A landscape with many valleys, sampled at points; each row gives a point and its height.
A ball rolls from a point to whichever of its 6 nearest points has the largest drop for the distance, and stops where none of them is lower. Distance is the straight distance between rows; heights are no part of it.
(606) height 635: 95; 111; 93; 129; 126; 119; 127; 154; 147; 69; 106; 105; 111; 121; 104; 95; 117; 170; 173; 180; 161; 139; 163; 141; 136; 115; 73; 120; 130; 132; 106; 145
(20) height 418: 137; 99; 123; 96; 120; 81; 197; 150; 125; 123; 99; 130; 168; 108; 126; 175; 102; 145; 184; 161; 151; 130; 119; 93; 82; 154; 162; 144; 121; 113; 99; 131
(452) height 393: 133; 156; 168; 155; 131; 150; 150; 127; 74; 178; 148; 124; 122; 139; 129; 105; 135; 98; 112; 64; 71; 125; 100; 127; 128; 142; 145; 163; 117; 133; 138; 148
(893) height 483: 171; 143; 144; 143; 119; 156; 100; 123; 113; 133; 149; 150; 109; 125; 119; 117; 112; 126; 64; 90; 105; 130; 134; 115; 137; 124; 159; 121; 133; 134; 119; 108
(714) height 546: 118; 121; 101; 133; 94; 99; 143; 155; 153; 118; 113; 104; 135; 155; 94; 123; 100; 182; 195; 160; 164; 118; 145; 117; 127; 132; 110; 113; 150; 129; 72; 127
(1001) height 197: 110; 110; 121; 109; 157; 117; 182; 141; 121; 131; 126; 124; 165; 153; 143; 157; 153; 107; 174; 153; 150; 149; 109; 135; 115; 151; 131; 135; 92; 161; 161; 122
(1150) height 525: 160; 184; 143; 124; 133; 148; 93; 99; 104; 157; 141; 147; 118; 131; 101; 108; 112; 76; 72; 92; 97; 120; 153; 111; 103; 129; 127; 125; 151; 124; 118; 111
(844) height 419: 127; 145; 107; 96; 147; 98; 168; 128; 117; 157; 147; 159; 142; 95; 135; 168; 163; 120; 150; 134; 120; 144; 113; 92; 103; 142; 148; 124; 87; 144; 136; 139
(462) height 347: 78; 136; 84; 131; 121; 117; 136; 152; 135; 89; 126; 116; 110; 95; 87; 120; 107; 162; 181; 129; 147; 127; 124; 107; 154; 87; 102; 94; 144; 119; 112; 158
(1047) height 252: 138; 143; 126; 184; 137; 166; 78; 158; 117; 108; 132; 112; 107; 142; 143; 116; 110; 143; 92; 106; 103; 109; 146; 115; 158; 128; 162; 126; 131; 137; 132; 110
(1199) height 553: 98; 105; 112; 153; 122; 125; 104; 153; 143; 110; 129; 126; 120; 139; 138; 105; 137; 134; 152; 154; 148; 145; 125; 138; 151; 129; 127; 129; 119; 133; 133; 111
(317) height 528: 159; 149; 159; 118; 128; 122; 102; 109; 129; 159; 142; 134; 134; 139; 119; 112; 136; 80; 104; 121; 92; 113; 143; 122; 90; 109; 128; 114; 124; 141; 124; 118
(986) height 412: 158; 145; 129; 117; 104; 130; 88; 111; 144; 130; 144; 156; 130; 122; 127; 133; 135; 135; 90; 106; 108; 135; 143; 136; 130; 126; 122; 115; 128; 123; 133; 117
(570) height 378: 122; 131; 122; 140; 119; 164; 86; 125; 160; 103; 122; 125; 120; 136; 149; 128; 152; 136; 133; 145; 153; 113; 159; 180; 137; 130; 109; 138; 148; 121; 138; 119
(906) height 547: 101; 168; 105; 186; 117; 133; 122; 132; 96; 125; 143; 118; 120; 111; 117; 111; 93; 140; 114; 84; 93; 124; 104; 104; 168; 109; 143; 108; 116; 112; 124; 136
(172) height 236: 109; 122; 150; 120; 158; 102; 163; 111; 134; 132; 133; 135; 141; 144; 134; 145; 151; 80; 144; 146; 129; 126; 113; 127; 111; 149; 90; 147; 90; 146; 168; 135
(1172) height 288: 87; 113; 114; 120; 151; 126; 161; 150; 132; 124; 113; 125; 147; 138; 145; 142; 147; 126; 155; 160; 154; 151; 106; 137; 129; 138; 114; 148; 106; 129; 146; 127
(992) height 457: 123; 124; 130; 109; 125; 124; 131; 95; 133; 152; 172; 145; 141; 126; 129; 128; 142; 89; 120; 118; 101; 132; 117; 119; 125; 112; 107; 109; 122; 134; 161; 131
(232) height 60: 112; 99; 155; 105; 140; 160; 193; 153; 125; 134; 108; 136; 135; 137; 154; 147; 169; 123; 132; 147; 155; 136; 136; 159; 117; 147; 142; 151; 95; 143; 144; 123
(404) height 564: 160; 140; 154; 125; 109; 177; 170; 107; 102; 181; 129; 140; 111; 155; 128; 118; 146; 110; 101; 83; 87; 142; 101; 136; 103; 157; 161; 148; 102; 127; 146; 139
(953) height 326: 105; 146; 119; 140; 130; 138; 89; 127; 147; 98; 135; 122; 97; 120; 117; 125; 137; 138; 132; 138; 124; 129; 128; 143; 152; 117; 84; 135; 153; 117; 122; 134
(242) height 248: 122; 115; 121; 111; 126; 137; 192; 130; 100; 165; 112; 133; 139; 138; 148; 150; 161; 112; 140; 111; 134; 148; 105; 136; 103; 157; 166; 133; 118; 144; 156; 124
(1102) height 353: 139; 125; 110; 98; 126; 120; 146; 124; 136; 116; 112; 124; 140; 143; 137; 131; 157; 129; 123; 142; 145; 130; 139; 156; 102; 141; 140; 128; 126; 138; 142; 123
(1030) height 526: 123; 106; 102; 100; 111; 126; 124; 148; 159; 91; 89; 99; 127; 127; 104; 121; 107; 166; 161; 197; 176; 109; 154; 140; 131; 128; 74; 127; 154; 111; 79; 132
(520) height 155: 112; 127; 148; 142; 125; 146; 147; 125; 86; 189; 148; 131; 128; 153; 126; 109; 134; 91; 118; 74; 106; 144; 96; 129; 126; 148; 95; 133; 95; 127; 142; 135
(1254) height 312: 147; 134; 109; 99; 140; 105; 93; 110; 147; 112; 148; 138; 136; 114; 125; 143; 132; 107; 115; 127; 128; 111; 126; 115; 131; 99; 123; 125; 141; 112; 130; 122
(980) height 395: 126; 107; 123; 129; 141; 161; 192; 136; 107; 164; 138; 119; 133; 152; 133; 110; 151; 135; 127; 107; 131; 148; 144; 166; 112; 159; 167; 157; 120; 139; 155; 104
(1154) height 591: 148; 121; 136; 125; 99; 164; 142; 125; 104; 123; 110; 140; 107; 124; 130; 126; 130; 136; 95; 85; 116; 126; 123; 142; 114; 149; 171; 128; 139; 123; 133; 106
(690) height 544: 154; 120; 146; 120; 123; 150; 101; 110; 157; 158; 151; 151; 114; 166; 136; 126; 130; 109; 78; 123; 107; 99; 148; 171; 115; 122; 167; 125; 145; 148; 130; 132
(530) height 484: 120; 183; 116; 141; 130; 126; 96; 119; 109; 97; 142; 131; 112; 94; 119; 133; 109; 152; 122; 88; 126; 157; 130; 91; 136; 116; 147; 114; 123; 111; 115; 149
(108) height 568: 188; 175; 165; 79; 145; 140; 110; 82; 121; 154; 143; 132; 141; 115; 83; 111; 143; 86; 122; 105; 83; 106; 153; 114; 81; 146; 116; 129; 128; 132; 129; 126
(817) height 377: 124; 138; 125; 111; 149; 93; 142; 114; 134; 149; 143; 148; 146; 99; 136; 138; 137; 103; 168; 127; 134; 131; 101; 92; 105; 123; 110; 132; 99; 130; 128; 143
(709) height 376: 132; 120; 107; 109; 116; 90; 125; 132; 133; 112; 149; 123; 135; 108; 115; 150; 126; 172; 141; 116; 150; 138; 132; 105; 115; 127; 146; 118; 148; 111; 127; 125
(541) height 521: 132; 137; 128; 177; 129; 161; 135; 146; 111; 104; 112; 111; 109; 144; 141; 100; 122; 152; 97; 108; 101; 154; 131; 137; 157; 161; 147; 125; 119; 133; 133; 116
(1015) height 381: 122; 78; 150; 95; 157; 127; 157; 121; 140; 118; 85; 130; 160; 108; 144; 166; 145; 111; 144; 194; 159; 115; 115; 130; 127; 140; 116; 143; 111; 138; 128; 121
(86) height 574: 148; 189; 124; 162; 139; 140; 78; 115; 110; 140; 166; 132; 90; 97; 126; 144; 102; 137; 98; 63; 80; 135; 134; 106; 156; 83; 140; 138; 172; 131; 107; 144
(855) height 390: 137; 133; 109; 119; 114; 114; 64; 151; 126; 81; 146; 106; 104; 103; 122; 148; 109; 177; 121; 137; 143; 115; 158; 146; 140; 80; 110; 140; 166; 100; 102; 133
(788) height 424: 111; 118; 116; 112; 117; 115; 141; 153; 153; 102; 97; 117; 137; 106; 119; 136; 109; 136; 165; 142; 162; 137; 131; 121; 127; 126; 104; 112; 139; 115; 119; 136
(575) height 406: 129; 106; 113; 113; 111; 100; 98; 147; 133; 82; 123; 104; 131; 109; 112; 126; 115; 169; 174; 148; 153; 119; 150; 111; 141; 90; 83; 116; 179; 111; 91; 134
(320) height 462: 151; 130; 96; 108; 126; 123; 160; 136; 128; 137; 113; 135; 128; 130; 152; 136; 133; 157; 125; 121; 115; 144; 124; 127; 99; 132; 163; 118; 133; 127; 122; 99
(429) height 329: 99; 159; 130; 159; 135; 122; 85; 128; 142; 104; 144; 111; 102; 142; 104; 140; 117; 94; 114; 112; 89; 131; 167; 118; 165; 94; 91; 113; 126; 129; 124; 151
(889) height 488: 158; 141; 151; 127; 125; 152; 124; 91; 97; 166; 151; 147; 123; 145; 118; 84; 123; 83; 99; 88; 88; 135; 124; 121; 126; 148; 134; 131; 122; 134; 124; 124
(1198) height 405: 85; 121; 87; 130; 120; 107; 116; 144; 120; 110; 125; 111; 124; 122; 111; 100; 97; 174; 181; 136; 134; 152; 140; 110; 144; 109; 108; 109; 143; 112; 113; 133
(67) height 392: 151; 100; 123; 92; 127; 102; 169; 132; 132; 136; 114; 130; 159; 90; 135; 156; 126; 147; 159; 152; 154; 134; 111; 115; 102; 137; 140; 132; 131; 121; 129; 117
(1191) height 355: 131; 98; 134; 106; 159; 84; 174; 136; 114; 127; 109; 133; 160; 111; 148; 162; 138; 119; 152; 162; 132; 136; 108; 93; 108; 128; 133; 138; 106; 131; 127; 142
(385) height 380: 122; 111; 136; 126; 122; 135; 119; 123; 143; 142; 122; 153; 161; 126; 140; 148; 148; 104; 122; 157; 131; 141; 121; 158; 116; 120; 134; 136; 122; 146; 167; 134
(1168) height 533: 153; 174; 158; 162; 138; 148; 108; 128; 110; 140; 141; 118; 98; 143; 103; 91; 117; 83; 86; 91; 78; 110; 112; 135; 151; 119; 115; 119; 142; 131; 106; 134
(272) height 437: 81; 152; 106; 184; 141; 142; 97; 141; 115; 117; 141; 117; 103; 118; 112; 98; 120; 130; 115; 115; 103; 130; 125; 128; 190; 115; 121; 129; 122; 133; 136; 135
(677) height 460: 152; 143; 170; 121; 139; 141; 111; 108; 157; 141; 144; 138; 114; 154; 129; 118; 136; 86; 108; 134; 128; 120; 126; 162; 140; 145; 118; 130; 126; 136; 147; 135
(1258) height 389: 139; 116; 160; 108; 137; 107; 110; 115; 147; 131; 132; 154; 153; 123; 130; 155; 131; 96; 131; 168; 138; 120; 113; 121; 91; 113; 119; 133; 129; 125; 130; 130
(915) height 330: 146; 145; 117; 132; 111; 124; 70; 129; 117; 89; 144; 134; 110; 125; 133; 123; 115; 168; 104; 118; 116; 118; 167; 137; 145; 106; 152; 125; 142; 109; 120; 110
(63) height 538: 139; 163; 126; 170; 143; 153; 101; 126; 85; 130; 143; 132; 92; 126; 111; 107; 96; 125; 78; 58; 71; 120; 118; 106; 154; 111; 147; 121; 141; 130; 124; 131
(833) height 558: 153; 154; 126; 160; 129; 147; 126; 113; 73; 132; 124; 148; 118; 123; 116; 99; 127; 122; 89; 83; 90; 147; 101; 111; 119; 146; 167; 125; 123; 120; 122; 128
(595) height 660: 78; 109; 85; 134; 108; 126; 155; 152; 133; 97; 99; 116; 109; 152; 107; 109; 101; 178; 176; 154; 150; 142; 136; 132; 142; 134; 101; 116; 125; 138; 87; 130
(874) height 356: 137; 141; 99; 97; 133; 91; 153; 142; 130; 123; 132; 119; 153; 101; 116; 155; 103; 164; 174; 127; 161; 131; 113; 72; 116; 104; 109; 124; 134; 125; 108; 135
(649) height 480: 127; 99; 114; 107; 95; 107; 123; 153; 163; 99; 125; 108; 134; 154; 108; 132; 96; 180; 173; 158; 150; 133; 165; 116; 115; 121; 111; 123; 161; 105; 94; 129
(554) height 548: 126; 110; 121; 150; 113; 127; 107; 123; 146; 140; 136; 129; 133; 129; 138; 85; 135; 130; 114; 98; 108; 139; 138; 133; 129; 132; 133; 128; 104; 141; 147; 115
(347) height 651: 110; 128; 102; 166; 123; 142; 122; 147; 94; 115; 114; 107; 95; 123; 149; 101; 109; 160; 121; 94; 130; 144; 112; 119; 153; 154; 154; 104; 125; 130; 140; 113
(1330) height 550: 160; 113; 180; 124; 128; 165; 164; 128; 137; 154; 123; 148; 135; 174; 144; 138; 170; 92; 119; 127; 130; 117; 148; 185; 97; 167; 142; 163; 115; 173; 157; 111
(656) height 516: 148; 147; 137; 125; 118; 158; 140; 111; 84; 167; 142; 135; 112; 145; 122; 83; 128; 117; 86; 76; 81; 125; 114; 114; 111; 158; 143; 144; 123; 150; 131; 126
(977) height 588: 115; 96; 119; 135; 127; 142; 181; 140; 124; 147; 111; 116; 137; 145; 123; 113; 142; 164; 151; 128; 165; 135; 149; 159; 112; 150; 150; 129; 128; 139; 119; 100
(195) height 556: 95; 109; 120; 118; 111; 113; 118; 149; 148; 84; 101; 117; 120; 131; 135; 105; 126; 164; 152; 178; 157; 134; 154; 149; 140; 125; 96; 125; 137; 124; 109; 118
(933) height 515: 124; 117; 112; 156; 123; 123; 119; 154; 126; 134; 122; 120; 129; 133; 119; 119; 128; 167; 145; 150; 170; 139; 140; 130; 121; 137; 130; 121; 132; 119; 112; 113
(379) height 625: 102; 116; 98; 162; 114; 113; 139; 149; 108; 118; 120; 111; 117; 124; 105; 108; 97; 195; 141; 106; 133; 133; 143; 134; 147; 110; 144; 94; 152; 121; 119; 125
(663) height 465: 124; 129; 116; 146; 124; 144; 91; 133; 100; 112; 121; 123; 127; 139; 127; 117; 123; 179; 97; 89; 129; 144; 138; 120; 132; 141; 170; 115; 141; 108; 132; 103
(445) height 461: 161; 136; 169; 91; 150; 112; 148; 88; 139; 154; 124; 138; 158; 118; 145; 153; 138; 81; 121; 121; 108; 129; 125; 112; 100; 130; 142; 125; 130; 125; 127; 128
(394) height 401: 117; 146; 140; 168; 107; 142; 100; 127; 122; 128; 133; 135; 111; 154; 133; 105; 121; 108; 86; 130; 104; 116; 121; 144; 153; 125; 134; 132; 128; 133; 139; 135
(1041) height 182: 162; 134; 123; 93; 116; 111; 74; 151; 163; 104; 119; 133; 136; 111; 141; 155; 124; 143; 112; 147; 149; 132; 147; 142; 126; 97; 146; 139; 140; 106; 128; 126
(1130) height 511: 182; 138; 164; 110; 136; 153; 148; 86; 146; 168; 133; 146; 129; 150; 124; 108; 146; 71; 97; 121; 111; 106; 148; 144; 106; 123; 131; 112; 135; 133; 141; 129
(1159) height 284: 125; 143; 108; 98; 135; 96; 87; 123; 165; 119; 152; 127; 132; 74; 99; 172; 118; 128; 146; 112; 144; 140; 114; 102; 131; 81; 108; 131; 139; 116; 126; 139
(1035) height 485: 136; 105; 138; 131; 125; 138; 132; 99; 133; 153; 126; 122; 130; 158; 141; 133; 147; 91; 103; 135; 150; 114; 133; 166; 119; 142; 140; 129; 110; 127; 147; 122
(1294) height 729: 125; 137; 119; 160; 126; 123; 122; 160; 126; 118; 109; 93; 115; 164; 129; 91; 85; 175; 131; 122; 140; 120; 143; 122; 145; 151; 159; 105; 161; 112; 101; 102
(1073) height 139: 84; 137; 96; 155; 129; 106; 90; 142; 130; 104; 150; 121; 107; 104; 112; 110; 115; 154; 144; 146; 120; 147; 127; 125; 147; 102; 121; 107; 144; 102; 126; 147
(362) height 506: 148; 133; 160; 158; 126; 140; 99; 131; 136; 143; 148; 128; 104; 159; 140; 113; 136; 93; 71; 130; 105; 108; 149; 151; 149; 126; 138; 132; 144; 117; 138; 119
(1207) height 477: 74; 127; 91; 142; 116; 113; 139; 136; 119; 121; 137; 128; 123; 112; 114; 129; 114; 131; 172; 146; 149; 123; 91; 113; 140; 110; 72; 119; 117; 128; 148; 155
(307) height 543: 150; 179; 117; 162; 142; 160; 112; 120; 82; 121; 139; 133; 105; 107; 129; 116; 108; 146; 98; 88; 85; 138; 114; 84; 155; 127; 157; 129; 124; 141; 105; 128
(91) height 48: 134; 146; 138; 181; 124; 150; 64; 140; 133; 102; 124; 107; 89; 133; 145; 132; 137; 135; 115; 126; 97; 105; 165; 148; 167; 94; 151; 132; 139; 116; 132; 117
(668) height 606: 127; 148; 117; 157; 115; 156; 127; 135; 98; 131; 113; 99; 109; 138; 154; 100; 108; 189; 120; 91; 122; 120; 128; 117; 140; 145; 180; 115; 145; 129; 112; 94
(641) height 590: 83; 142; 114; 166; 114; 122; 146; 140; 115; 122; 149; 120; 112; 110; 127; 95; 123; 137; 156; 102; 106; 164; 101; 130; 158; 126; 127; 115; 95; 117; 132; 141
(206) height 397: 125; 107; 108; 91; 133; 115; 90; 143; 152; 91; 125; 107; 119; 100; 123; 165; 125; 147; 135; 175; 166; 107; 151; 132; 137; 85; 93; 144; 159; 115; 126; 133
(1091) height 458: 98; 141; 98; 141; 123; 112; 137; 122; 115; 144; 153; 138; 122; 113; 116; 119; 130; 137; 125; 101; 114; 133; 105; 92; 142; 125; 137; 102; 119; 125; 131; 130
(795) height 459: 130; 131; 168; 141; 137; 166; 161; 99; 140; 165; 132; 126; 136; 170; 113; 113; 154; 85; 111; 124; 121; 132; 135; 160; 116; 136; 103; 137; 103; 145; 150; 125
(453) height 434: 106; 125; 138; 103; 161; 110; 107; 90; 140; 131; 150; 136; 137; 121; 114; 144; 133; 81; 126; 136; 111; 113; 103; 116; 134; 99; 82; 119; 114; 131; 142; 167
(845) height 448: 130; 157; 125; 117; 121; 88; 113; 98; 126; 145; 163; 132; 125; 84; 112; 135; 125; 114; 112; 101; 115; 140; 110; 94; 114; 98; 118; 116; 118; 135; 125; 130
(73) height 222: 111; 110; 130; 94; 144; 148; 186; 161; 118; 179; 134; 141; 152; 164; 137; 135; 146; 89; 133; 121; 152; 145; 131; 145; 113; 159; 125; 139; 88; 160; 173; 114
(271) height 476: 144; 163; 145; 108; 138; 117; 97; 96; 139; 158; 159; 140; 150; 112; 126; 118; 125; 103; 113; 107; 111; 143; 140; 127; 124; 111; 103; 107; 121; 147; 120; 135
(1206) height 346: 139; 149; 168; 111; 140; 117; 144; 103; 136; 162; 140; 156; 151; 155; 112; 115; 130; 68; 132; 131; 133; 113; 112; 138; 123; 129; 84; 122; 109; 146; 152; 150
(547) height 403: 74; 155; 110; 179; 125; 112; 112; 142; 119; 120; 124; 123; 112; 115; 112; 116; 99; 165; 150; 99; 125; 143; 116; 100; 148; 110; 136; 101; 113; 115; 123; 147
(43) height 345: 105; 142; 100; 130; 129; 97; 126; 124; 123; 119; 143; 126; 116; 107; 117; 128; 111; 144; 136; 120; 112; 138; 107; 112; 123; 127; 140; 98; 134; 127; 130; 136
(760) height 404: 121; 108; 127; 113; 118; 115; 120; 120; 158; 122; 126; 130; 131; 131; 148; 153; 142; 132; 153; 160; 164; 106; 139; 119; 134; 107; 115; 130; 142; 122; 116; 145
(900) height 470: 127; 119; 119; 123; 118; 161; 181; 113; 89; 160; 147; 127; 127; 130; 136; 127; 156; 115; 113; 80; 106; 136; 121; 136; 79; 171; 183; 144; 118; 123; 130; 124
(264) height 408: 94; 136; 116; 102; 132; 122; 106; 113; 159; 81; 145; 126; 128; 96; 112; 152; 136; 119; 149; 162; 147; 129; 98; 131; 154; 106; 65; 124; 127; 123; 121; 154
(1024) height 440: 161; 157; 164; 109; 138; 96; 131; 84; 131; 140; 155; 138; 144; 105; 131; 146; 128; 106; 123; 117; 126; 143; 112; 87; 110; 117; 126; 128; 111; 132; 122; 138
(1141) height 429: 125; 140; 144; 177; 130; 161; 115; 133; 108; 149; 137; 106; 101; 140; 136; 100; 125; 105; 83; 82; 93; 123; 95; 125; 152; 133; 113; 145; 101; 140; 140; 127
(643) height 226: 143; 124; 138; 170; 123; 155; 76; 144; 128; 97; 111; 117; 108; 152; 141; 122; 122; 143; 95; 130; 115; 110; 149; 138; 132; 121; 152; 131; 139; 133; 104; 113
(1155) height 450: 116; 98; 144; 125; 156; 116; 122; 121; 161; 107; 102; 141; 126; 118; 138; 149; 137; 89; 136; 189; 157; 107; 114; 147; 146; 117; 78; 134; 135; 142; 137; 141
(682) height 481: 92; 131; 121; 123; 118; 118; 94; 139; 152; 80; 98; 118; 122; 129; 111; 155; 129; 143; 153; 195; 157; 116; 132; 140; 152; 109; 85; 148; 130; 102; 121; 131
(406) height 217: 112; 157; 140; 175; 129; 128; 81; 135; 121; 107; 147; 126; 83; 119; 122; 121; 128; 130; 96; 122; 104; 104; 143; 132; 174; 100; 139; 123; 143; 120; 124; 134
(831) height 400: 108; 99; 107; 102; 140; 102; 194; 129; 116; 130; 111; 115; 152; 125; 128; 152; 101; 148; 168; 141; 149; 127; 120; 118; 116; 130; 128; 139; 127; 119; 123; 129
(1205) height 348: 121; 89; 162; 111; 151; 118; 143; 90; 156; 125; 112; 146; 153; 149; 144; 159; 164; 80; 105; 157; 130; 104; 134; 158; 114; 151; 110; 140; 140; 144; 140; 116
(377) height 396: 159; 116; 143; 91; 119; 117; 162; 98; 140; 136; 121; 140; 155; 112; 148; 172; 129; 124; 120; 120; 137; 126; 134; 123; 91; 146; 139; 129; 121; 147; 135; 148
(1096) height 472: 167; 125; 133; 110; 100; 141; 138; 115; 130; 142; 125; 141; 131; 158; 147; 135; 150; 130; 106; 110; 126; 121; 136; 155; 116; 163; 156; 133; 131; 129; 153; 120
(1312) height 388: 147; 131; 163; 121; 147; 136; 160; 109; 104; 197; 137; 130; 118; 162; 116; 87; 152; 61; 103; 92; 101; 110; 118; 133; 114; 156; 120; 131; 116; 146; 130; 125
(295) height 576: 143; 129; 139; 151; 115; 167; 129; 164; 136; 144; 122; 121; 109; 163; 153; 104; 140; 112; 79; 117; 121; 132; 124; 173; 156; 152; 137; 151; 112; 145; 139; 117
(522) height 398: 80; 89; 129; 135; 149; 100; 175; 130; 138; 134; 112; 117; 153; 101; 125; 144; 136; 112; 169; 154; 155; 124; 91; 89; 134; 131; 95; 131; 120; 152; 128; 160
(1170) height 439: 140; 112; 133; 84; 128; 114; 138; 128; 131; 142; 126; 144; 156; 107; 150; 133; 139; 95; 135; 145; 127; 133; 124; 120; 109; 129; 130; 118; 123; 126; 148; 142
(613) height 436: 133; 141; 126; 142; 128; 137; 151; 104; 84; 164; 131; 151; 123; 112; 137; 108; 133; 122; 126; 90; 107; 141; 102; 103; 114; 120; 132; 125; 102; 132; 140; 126
(796) height 464: 136; 106; 103; 104; 101; 108; 148; 140; 114; 112; 123; 104; 143; 140; 107; 125; 106; 180; 169; 132; 144; 149; 130; 112; 111; 168; 148; 103; 149; 123; 105; 91
(328) height 394: 146; 97; 143; 102; 121; 103; 116; 118; 160; 114; 108; 136; 144; 110; 135; 160; 122; 110; 131; 176; 174; 109; 114; 111; 125; 118; 121; 151; 146; 119; 105; 130
(1282) height 310: 175; 110; 143; 89; 123; 135; 104; 116; 145; 136; 131; 138; 144; 123; 138; 172; 138; 132; 99; 156; 133; 98; 143; 151; 97; 126; 158; 132; 146; 124; 115; 140
(484) height 391: 136; 97; 141; 100; 133; 116; 175; 130; 141; 119; 109; 133; 167; 123; 141; 159; 134; 128; 157; 168; 168; 106; 124; 136; 101; 151; 137; 115; 138; 127; 125; 132
(1324) height 409: 118; 132; 141; 128; 156; 128; 84; 114; 168; 141; 141; 148; 139; 120; 122; 124; 120; 100; 106; 134; 110; 119; 128; 137; 164; 115; 115; 99; 131; 123; 130; 122
(1290) height 309: 129; 142; 120; 160; 116; 160; 74; 149; 119; 102; 106; 121; 106; 137; 141; 118; 120; 150; 112; 149; 127; 114; 147; 141; 141; 141; 145; 130; 153; 110; 127; 117
(983) height 433: 132; 123; 121; 155; 114; 124; 94; 127; 144; 122; 132; 120; 119; 133; 130; 116; 125; 136; 118; 141; 131; 124; 133; 135; 138; 112; 144; 130; 130; 107; 141; 127
(1117) height 463: 129; 95; 120; 102; 109; 124; 176; 154; 135; 116; 98; 128; 144; 147; 120; 143; 107; 167; 172; 166; 171; 127; 115; 138; 123; 155; 104; 131; 106; 122; 92; 114
(846) height 301: 148; 118; 111; 103; 117; 105; 110; 144; 137; 88; 120; 118; 149; 108; 118; 134; 125; 163; 131; 138; 161; 121; 145; 124; 118; 116; 138; 128; 175; 108; 126; 120
(880) height 318: 116; 113; 144; 113; 142; 80; 141; 117; 136; 124; 103; 161; 158; 113; 137; 164; 119; 117; 155; 163; 134; 120; 107; 107; 129; 124; 94; 140; 98; 128; 144; 138
(1082) height 432: 138; 98; 165; 117; 149; 126; 144; 118; 148; 99; 75; 120; 146; 106; 142; 172; 121; 112; 168; 190; 157; 93; 121; 151; 129; 151; 106; 177; 119; 129; 135; 119
(480) height 600: 130; 124; 111; 147; 97; 130; 135; 137; 94; 117; 122; 131; 130; 120; 155; 103; 125; 170; 139; 92; 131; 149; 128; 110; 124; 142; 185; 116; 135; 123; 114; 125
(348) height 445: 112; 76; 116; 116; 164; 132; 227; 166; 118; 104; 101; 125; 158; 144; 136; 162; 120; 134; 194; 175; 151; 133; 149; 126; 132; 164; 130; 156; 120; 139; 108; 127
(1135) height 407: 131; 148; 112; 137; 121; 127; 83; 149; 127; 106; 132; 116; 114; 114; 131; 134; 117; 159; 122; 97; 117; 135; 146; 111; 135; 115; 150; 121; 143; 114; 118; 128
(642) height 379: 155; 140; 171; 124; 143; 144; 168; 107; 89; 196; 138; 125; 118; 153; 124; 80; 145; 99; 113; 85; 94; 133; 121; 137; 120; 124; 114; 138; 85; 151; 145; 143
(1303) height 350: 133; 98; 126; 124; 125; 143; 147; 128; 144; 112; 99; 117; 146; 135; 135; 130; 133; 146; 150; 175; 159; 117; 133; 138; 123; 141; 117; 146; 135; 128; 134; 120
(608) height 446: 107; 124; 121; 144; 128; 156; 161; 133; 108; 193; 137; 123; 123; 137; 154; 109; 160; 110; 117; 119; 117; 144; 94; 151; 121; 148; 137; 139; 104; 143; 149; 143
(740) height 322: 139; 115; 140; 123; 126; 141; 95; 125; 166; 114; 135; 137; 127; 135; 139; 125; 145; 135; 100; 142; 132; 130; 145; 148; 128; 118; 150; 131; 139; 114; 147; 113
(1123) height 59: 128; 113; 129; 138; 129; 165; 146; 147; 167; 114; 102; 133; 139; 150; 161; 120; 142; 124; 128; 169; 153; 140; 141; 162; 117; 142; 126; 132; 118; 132; 142; 116
(726) height 305: 131; 115; 122; 99; 136; 99; 103; 137; 148; 110; 133; 121; 129; 102; 117; 162; 130; 124; 127; 147; 145; 122; 127; 119; 131; 92; 121; 150; 152; 108; 108; 136

Where does a ball stop that starts at each point below?
(1024): (1123)
(480): (91)
(20): (1123)
(677): (1123)

Call two points neighbours if one is among the 6 nearest of the other. Go from one point of each pair to the other, from neighbour to neighbour, staying as low as possible. Name the highest point that can't be avoided.
(1159), (1073): (709)
(1041), (520): (1141)
(1159), (1041): (726)
